Points, in no order, along strands that fork, close into loops and pass close to each other.
In the rows, zero is written as 128.
Two points are linked if the straight distance between their rows is under 113. Some points are linked to none.
k_947: [128 124 192  85 131  89 140 146 107  97 170 118 154 154 127 138 147 166
 121 132 162 139 147]
k_53: [140 145  89 127 142 184 152 143 184 107 120 146 136 131 109 102 136  89
 188 176 123  94 152]
k_117: [182  80 134 141  91 114 146 138  98 175 110 174 163 147  94 172  79 120
 116 108  93 178  82]
k_118: [131 136 137 149 105 120 114 140 155 122  78 144 120  96  90 118  99  72
  93 166 121 129 129]
k_705: [123 108 124 144  53 143 100 144  92 154 106 177 139  64 110 173 109 101
 126  11  70 139  99]
k_297: [138 148  75  89  97 187 156 129 161 163 145 176  93  73 127 132 146 100
 181  94 113  84 133]
k_418: [117 134 135  76 123 129 120  93 123 159 133 180  74 107  91 155  97 103
 135  89 128 102 122]
k_326: [140 111  99 122 118 186 155 114 145 140 147 171  85  98 105 133 181 143
 182 102  92  89 142]
k_103: [143 192 170 110 157 143 103  90 142 133 152  80 109 173 120 157 161 117
 131 204 161 135 151]
k_548: [ 86 192  89 169 108 162 100  97 181 104 119  85 163 112 103  96 155 124
 113 141  96 131 149]
k_593: [101 214 137 163 112 123  80  93 156 118 116 105 121 140 108 149 120 105
  91 165 152 132 140]
k_421: [158 135 194  76  80 102 141 172 110 138 158 153 123 130 159 186 136 160
  81 113 159 116 124]
k_772: [106 166 114 160 160 159 101 120 126  89 144 120  83 127 142 139 136  82
 112 197 140 125 107]
k_878: [105  94 177 123  98  77 101 168  73  96 123 124 196 144 133 117 134 141
 101  94  96 157 152]
k_995: [146 115  75 116 166 105 161 127 136 133 154 167  87 108 112 162 111 149
 204 137 160  76 114]
k_880: [ 93 156 178  89 115 135 103 106 116 131 124 113 113 141 101 143  96  85
  67 136 143 158 145]
k_901: [102 101 159 135  95 105 101 143 104 110 100 123 194 129 106 139 113 116
  78 115 122 152 136]
k_695: [136 145 144 148 185 128 103 102 134 139 135  81 117 171 169 101 183 126
 160 212 152 130 114]
k_321: [ 98 152  83 154 126 162 130 109 172  96 107 104 178 123 122  63 171 109
 139 156  97 118 163]
k_351: [ 83  98 140 144 128 115 108 119 111 116 147 122 163 135 123 106 140 126
  76 113 148 155 171]
k_272: [114 116 170 122  79 135 127 106  98 131 101 153 134  92 107 128 107  72
 110  71  99 128 169]
k_7: [117 130  97 106  64 155 121 126 122 165 107 158 114  75  95 170  74  95
 125   9  95 112 121]
k_601: [110  68 102 147 149 128 151 156 176  82 130 109  98 137 149  96 136 147
 165 154 126 106  89]
k_121: [174 155 166  95 117 129 158 128 105 129 163 157  84 121 155 148 193 163
 124  92 112 103 131]
k_469: [156 136 174 112 107  96 147 154  93 139 135 158 112 116 148 163 113 154
  77  84 136 143 139]
k_434: [119 128 123  64 116 109 119 125  91 141 129 183 101 105  86 137 117 127
 142 130  99 124 107]
k_460: [141 150 141 111 136 200 150  97 108 121 142 129 129 137 102 104 155 119
 133 130  95 142 181]
k_549: [115 133 196 124  88 124  96 161 114  83 150 148 155 132 150 133 143 120
  23 103 139 144 131]
k_12: [155 156 135 132 103 148 145 115 116 130 172 137  87  96 121 161 210 169
 134  59  87 110 136]
k_657: [110 128 105 137  98 155 155 145 152 103 107 154 122  83 119 110 106  72
 121 126 113 108 153]
k_100: [131 124  61 113 168 151 152 141 145 116 147 145 117 127 128 130 111 116
 199 169 132  98 129]
k_748: [111  91 107 145 134 156 143 129 100 106 145 107 153 132 145  94 148 145
 129 102 116 140 179]
k_263: [134 134 190 108 113  90  99 179 134 121 148 105 155 157 182 140 142 143
  68 171 169 129 111]
k_571: [123 109 142 126 115  97 101 142 110 160 106 128 191 152  95 152  85 113
  91 156 136 183 112]
k_412: [129 219 144 164 137 138  92  78 178 143 123  70 124 163 122 145 163 106
 117 178 147 125 153]
k_454: [137 159  75 118 164 201 166 129 122 148 159 146 118 127 132 135 125 132
 169 151 134 124 135]
k_860: [103  76 114 146 122  93 126 146 143 121  80 100 206 112 126  85  86 134
 139 137 142 156 130]
k_515: [ 93 124  80 166 144 134  90 141 170  94 123 103 110 125 151 129 118  90
 134 207 152 106  98]
k_624: [127  56 115 131 154 107 167 142 134 136 127 102 132 120 159  58 123 177
 175  82 137 109 128]
k_222: [140  53  97 131 166 155 179 143 180 151 127  89 132 134 157  36 114 149
 202 130 150 116 126]
k_15: [139 110  79 159 109 126 164 132 115 138 127 141 142  81 155 103 173 173
 158  35 106 105 158]
k_148: [146 160 127 181 142 154 119 117 161 109 114  50 153 165 135  84 188 154
 124 161 113 133 138]
k_164: [108 184  96 177 141 111  90 101 194 130  90  70 144 145 129 108 135 149
 162 192 140 102  88]
k_996: [148  80 171 165 118  77 119 167 134 121  89  96 140 159 143 120 110 136
  95 142 128 160  90]
k_49: [120  80 106 146 169  96 128 155 155 114 142 137  80 147 168 123 111 128
 161 168 162  96  87]
k_728: [142  92 148 151 123  74 124 164 127 103 110 152 114 133 141 119 128 139
  84 150 129 130  74]
k_778: [112 151 150 110 139  94  76 127 119 151 119 117 153 165  89 172  66  88
 111 175 151 164  96]
k_385: [142 141  62 140  90 117 142 154 167 163 125 136 106  62  97 185 105 133
 154  72 133  93 111]
k_504: [ 92 142 128 163 138 149 141 119 127  78 152 138  87 124 139 133 152 121
  97 152 126 138 114]
k_950: [117 171 142 181  86  89  67 102 177 138  82  96 145 133  93 168  96 102
  92 164 133 137 115]
k_86: [163 104  81 157 204 170 156 122 130 125 158 111 115 181 172  86 139 149
 155 154 137 128 103]
k_343: [106  69  72 135 106 133 147 182 150 134 119 170 149 106 129 135  59 123
 137 114 154 141 111]
k_737: [134 117 151 135 111 160 153 118 129  94 162 138 101 104  95 135 170 138
 153  72  86 104 149]
k_77: [153 109 157 125 169 149 134  92 129 139 154 113 157 192 148  84 196 175
 122 153 120 140 147]
k_415: [119 121 140 135 190  92  82 104 175 139 115  41 125 178 163  59 129 153
 158 159 141 129  79]
k_503: [105 165 178 117 102 122  91 139 133  99 142 113 134 143 155 129 166 135
  49 152 146 138 129]
k_646: [102  92 118 170 147 111  96 109 187 116 104  62 132 166 134  63 140 142
 131 140 121 121 109]
k_112: [176 109 117 140  98  96 146 152  92 160  87 177 133 102 107 166  82 135
 118  83 113 138 114]
k_675: [120 102  98 128 125 143 153 123  92 123 142 156 146 102 122 119 142 146
 140  65 128 120 200]
k_197: [174 101 202  97  71 115 118 148  82 160 125 150 171 159 111 176  89 104
  86  80 109 170 145]
k_847: [145 132 137 104 121 118 130 140 128 137  83 179 104 109 100 147  65  63
 130 154 122 126 120]
k_230: [155  98 109 135 148 172 174 139  99 150 146  94 144 136 161  98 180 188
 159 103  97 145 155]
k_726: [131 147 205  67 100 115 100 162 103 146 145 147 109 134 143 180 126 113
  88 146 161 125 121]
k_80: [145 103 131 139 145  81 149 140 124 128 121 151  96 121 152 122 128 148
 127 139 140 110 115]
k_39: [155 115 118 119 102 103 146 126 100 133 123 191 116 113 138 153  84 142
  75  95 130 135 118]
k_604: [154 142 140 110 156 139 160 118 109 159 152 144  83 128 138 151 180 160
 170 144 137 110 124]
k_8: [130 135 125  90  90 144 121 114 105 181  90 171  90  94 100 171  63  83
 115  59 114 127 117]
k_317: [117  48 101 120 150  83 144 158 115 142 101 109 165 122 145  91  88 162
 154 114 146 138 102]
k_922: [103 158 119 172 143  98  80 125 169 119 100  81 129 134 151 142 133  95
 135 219 156 126 109]
k_537: [121 159 114 122 159 101 127 107 121 134 114 113 155 122 124 117  98 112
 150 200 183 135 136]
k_936: [100 137 112 107 139 110 129  99 100 113 136 155 127 131 100 111 106 127
 104 134 156 141 168]
k_615: [102 135 170  73 114 139 114 110 111 114 138 166  79 142  86 155  74  86
  85 109 123 125 130]
k_253: [101 149 201 116  65 143 106 144  78  97 146 158 150 103 144 147 131 111
  54  68  95 159 134]
k_582: [124 129 135 114 148  82 110 131 130 121 105 162 108 135 101 164  84  83
 154 192 133 102 110]
k_864: [107 183 104 138 173 199 111  90 137  97 141 133  89 151 109 116 171  91
 143 203 104 124 122]
k_2: [164  95 118 142 137 202 157 124  93 132 133 147 141 138 131 121 191 167
 155  91  70 138 148]
k_137: [105  81 103 157 173  95  89 154 144 101 123 110 125 152 151 150  97  99
 145 184 161 134  73]
k_199: [151  77 101 139 199 135 154 116 146 145 136  85 129 147 176  47 118 164
 162 156 158 137  94]
k_392: [106 164 176  84  96 154 118 115  76  98 149 150 106 116 141 132 150 116
  77  77  99 123 139]
k_791: [115 114 147 131 170  88 126 132 132 108 140  82 126 180 155 127 127 162
 124 164 172 138 105]
k_608: [106 129  93 164 137 114 127 122 197  80 110  94 164 128 121  55 131 143
 147 142 109 125 110]
k_710: [145 115  68 141  93 105 154 133 117 161 116 136 118  70 169 123 143 171
 128  60 118 120 118]
k_876: [158 127 133 108 183 125 146 135 105 139 135 115  88 160 167 115 174 143
 166 197 157 118 110]
k_359: [111  99  66 113  97 139 148 158 130 172 116 164 112  72 116 162  72 119
 153  93 141 128 112]
k_17: [141 179  95 165 160 151 107  83 188 142 105  60 167 176 116  85 167 157
 159 178 119 125 121]
k_914: [139 123 152  80  76 119 100 118  88 184 136 164  90 118 118 202  79 118
  84  53 132 146 120]
k_347: [102 121 118  97 172  99 154 120 118 126 136 121 154 122 114 112  88 137
 140 152 167 133 139]
k_712: [150 120 112 120 134  93 179 117 132 163 130 143  99 105 137 142 133 166
 168 114 144  91 118]
k_806: [150 168  84 136  91 123 145 125 130 162 127 126 118  51 122 164 126 155
 132  39 114 110 134]
k_173: [153 158 105 187 203 151 106 107 155 116 133  70 123 175 186 126 151  94
 191 202 163 113 102]
k_136: [144 126 136 104 168 169 150 109 115 153 138 106 133 158 127 113 168 141
 152 173 123 155 175]
k_126: [130 129  91 165 166 186 155 130 136 102 165 108  97 148 156  96 157 148
 124 152 119 145 121]
k_576: [135 123 128 105 106  82 140 131 103 137 143 136 141 114  89 184 113 168
 151  42 115 123 127]
k_312: [131 128 154 155 107 121 142 116 121  93 108 157 121  94 124  98 126  88
  92  92 113 130 180]
k_427: [105 173 169 118 122 170 132 116  83  81 136 132 142 120 123 112 155 120
 122  87  78 137 181]
k_700: [122 106 169 102 131  69 147 149  99 109 130  99 174 142 125 116 135 174
 134 100 121 132 149]
k_658: [126 126 125 110  92 103 129 123  78 131 133 168 156  94 106 137 130 165
 139  43  97 119 160]
k_409: [113 186 180  77 152 148 102 108 115 129 153  90 119 150 113 139 135  89
 104 150 153 131 167]
k_238: [144 159  81 139 153 162 129 115 190 116 114 102 165 145 117  82 159 120
 165 207 124 118 135]
k_692: [151 110 172 106  86 121 114 138  89 173 140 171 139 162  97 199  72 111
  81  91 117 169  91]

A piece is all that can be reached along the links. How many separate loops has the piece of each point below (a circle has one, a figure eight two, a Y none), and how many tips (points with one link)?
k_80: loops 1, tips 10
k_253: loops 0, tips 2
k_582: loops 0, tips 2
k_343: loops 0, tips 6
k_8: loops 0, tips 5

A tip is a point with one link. Name the tips that can be reached along the links from each point below, in the order of the rows.
k_136: k_263, k_77
k_8: k_705, k_434, k_950, k_197, k_726
k_312: k_272, k_582
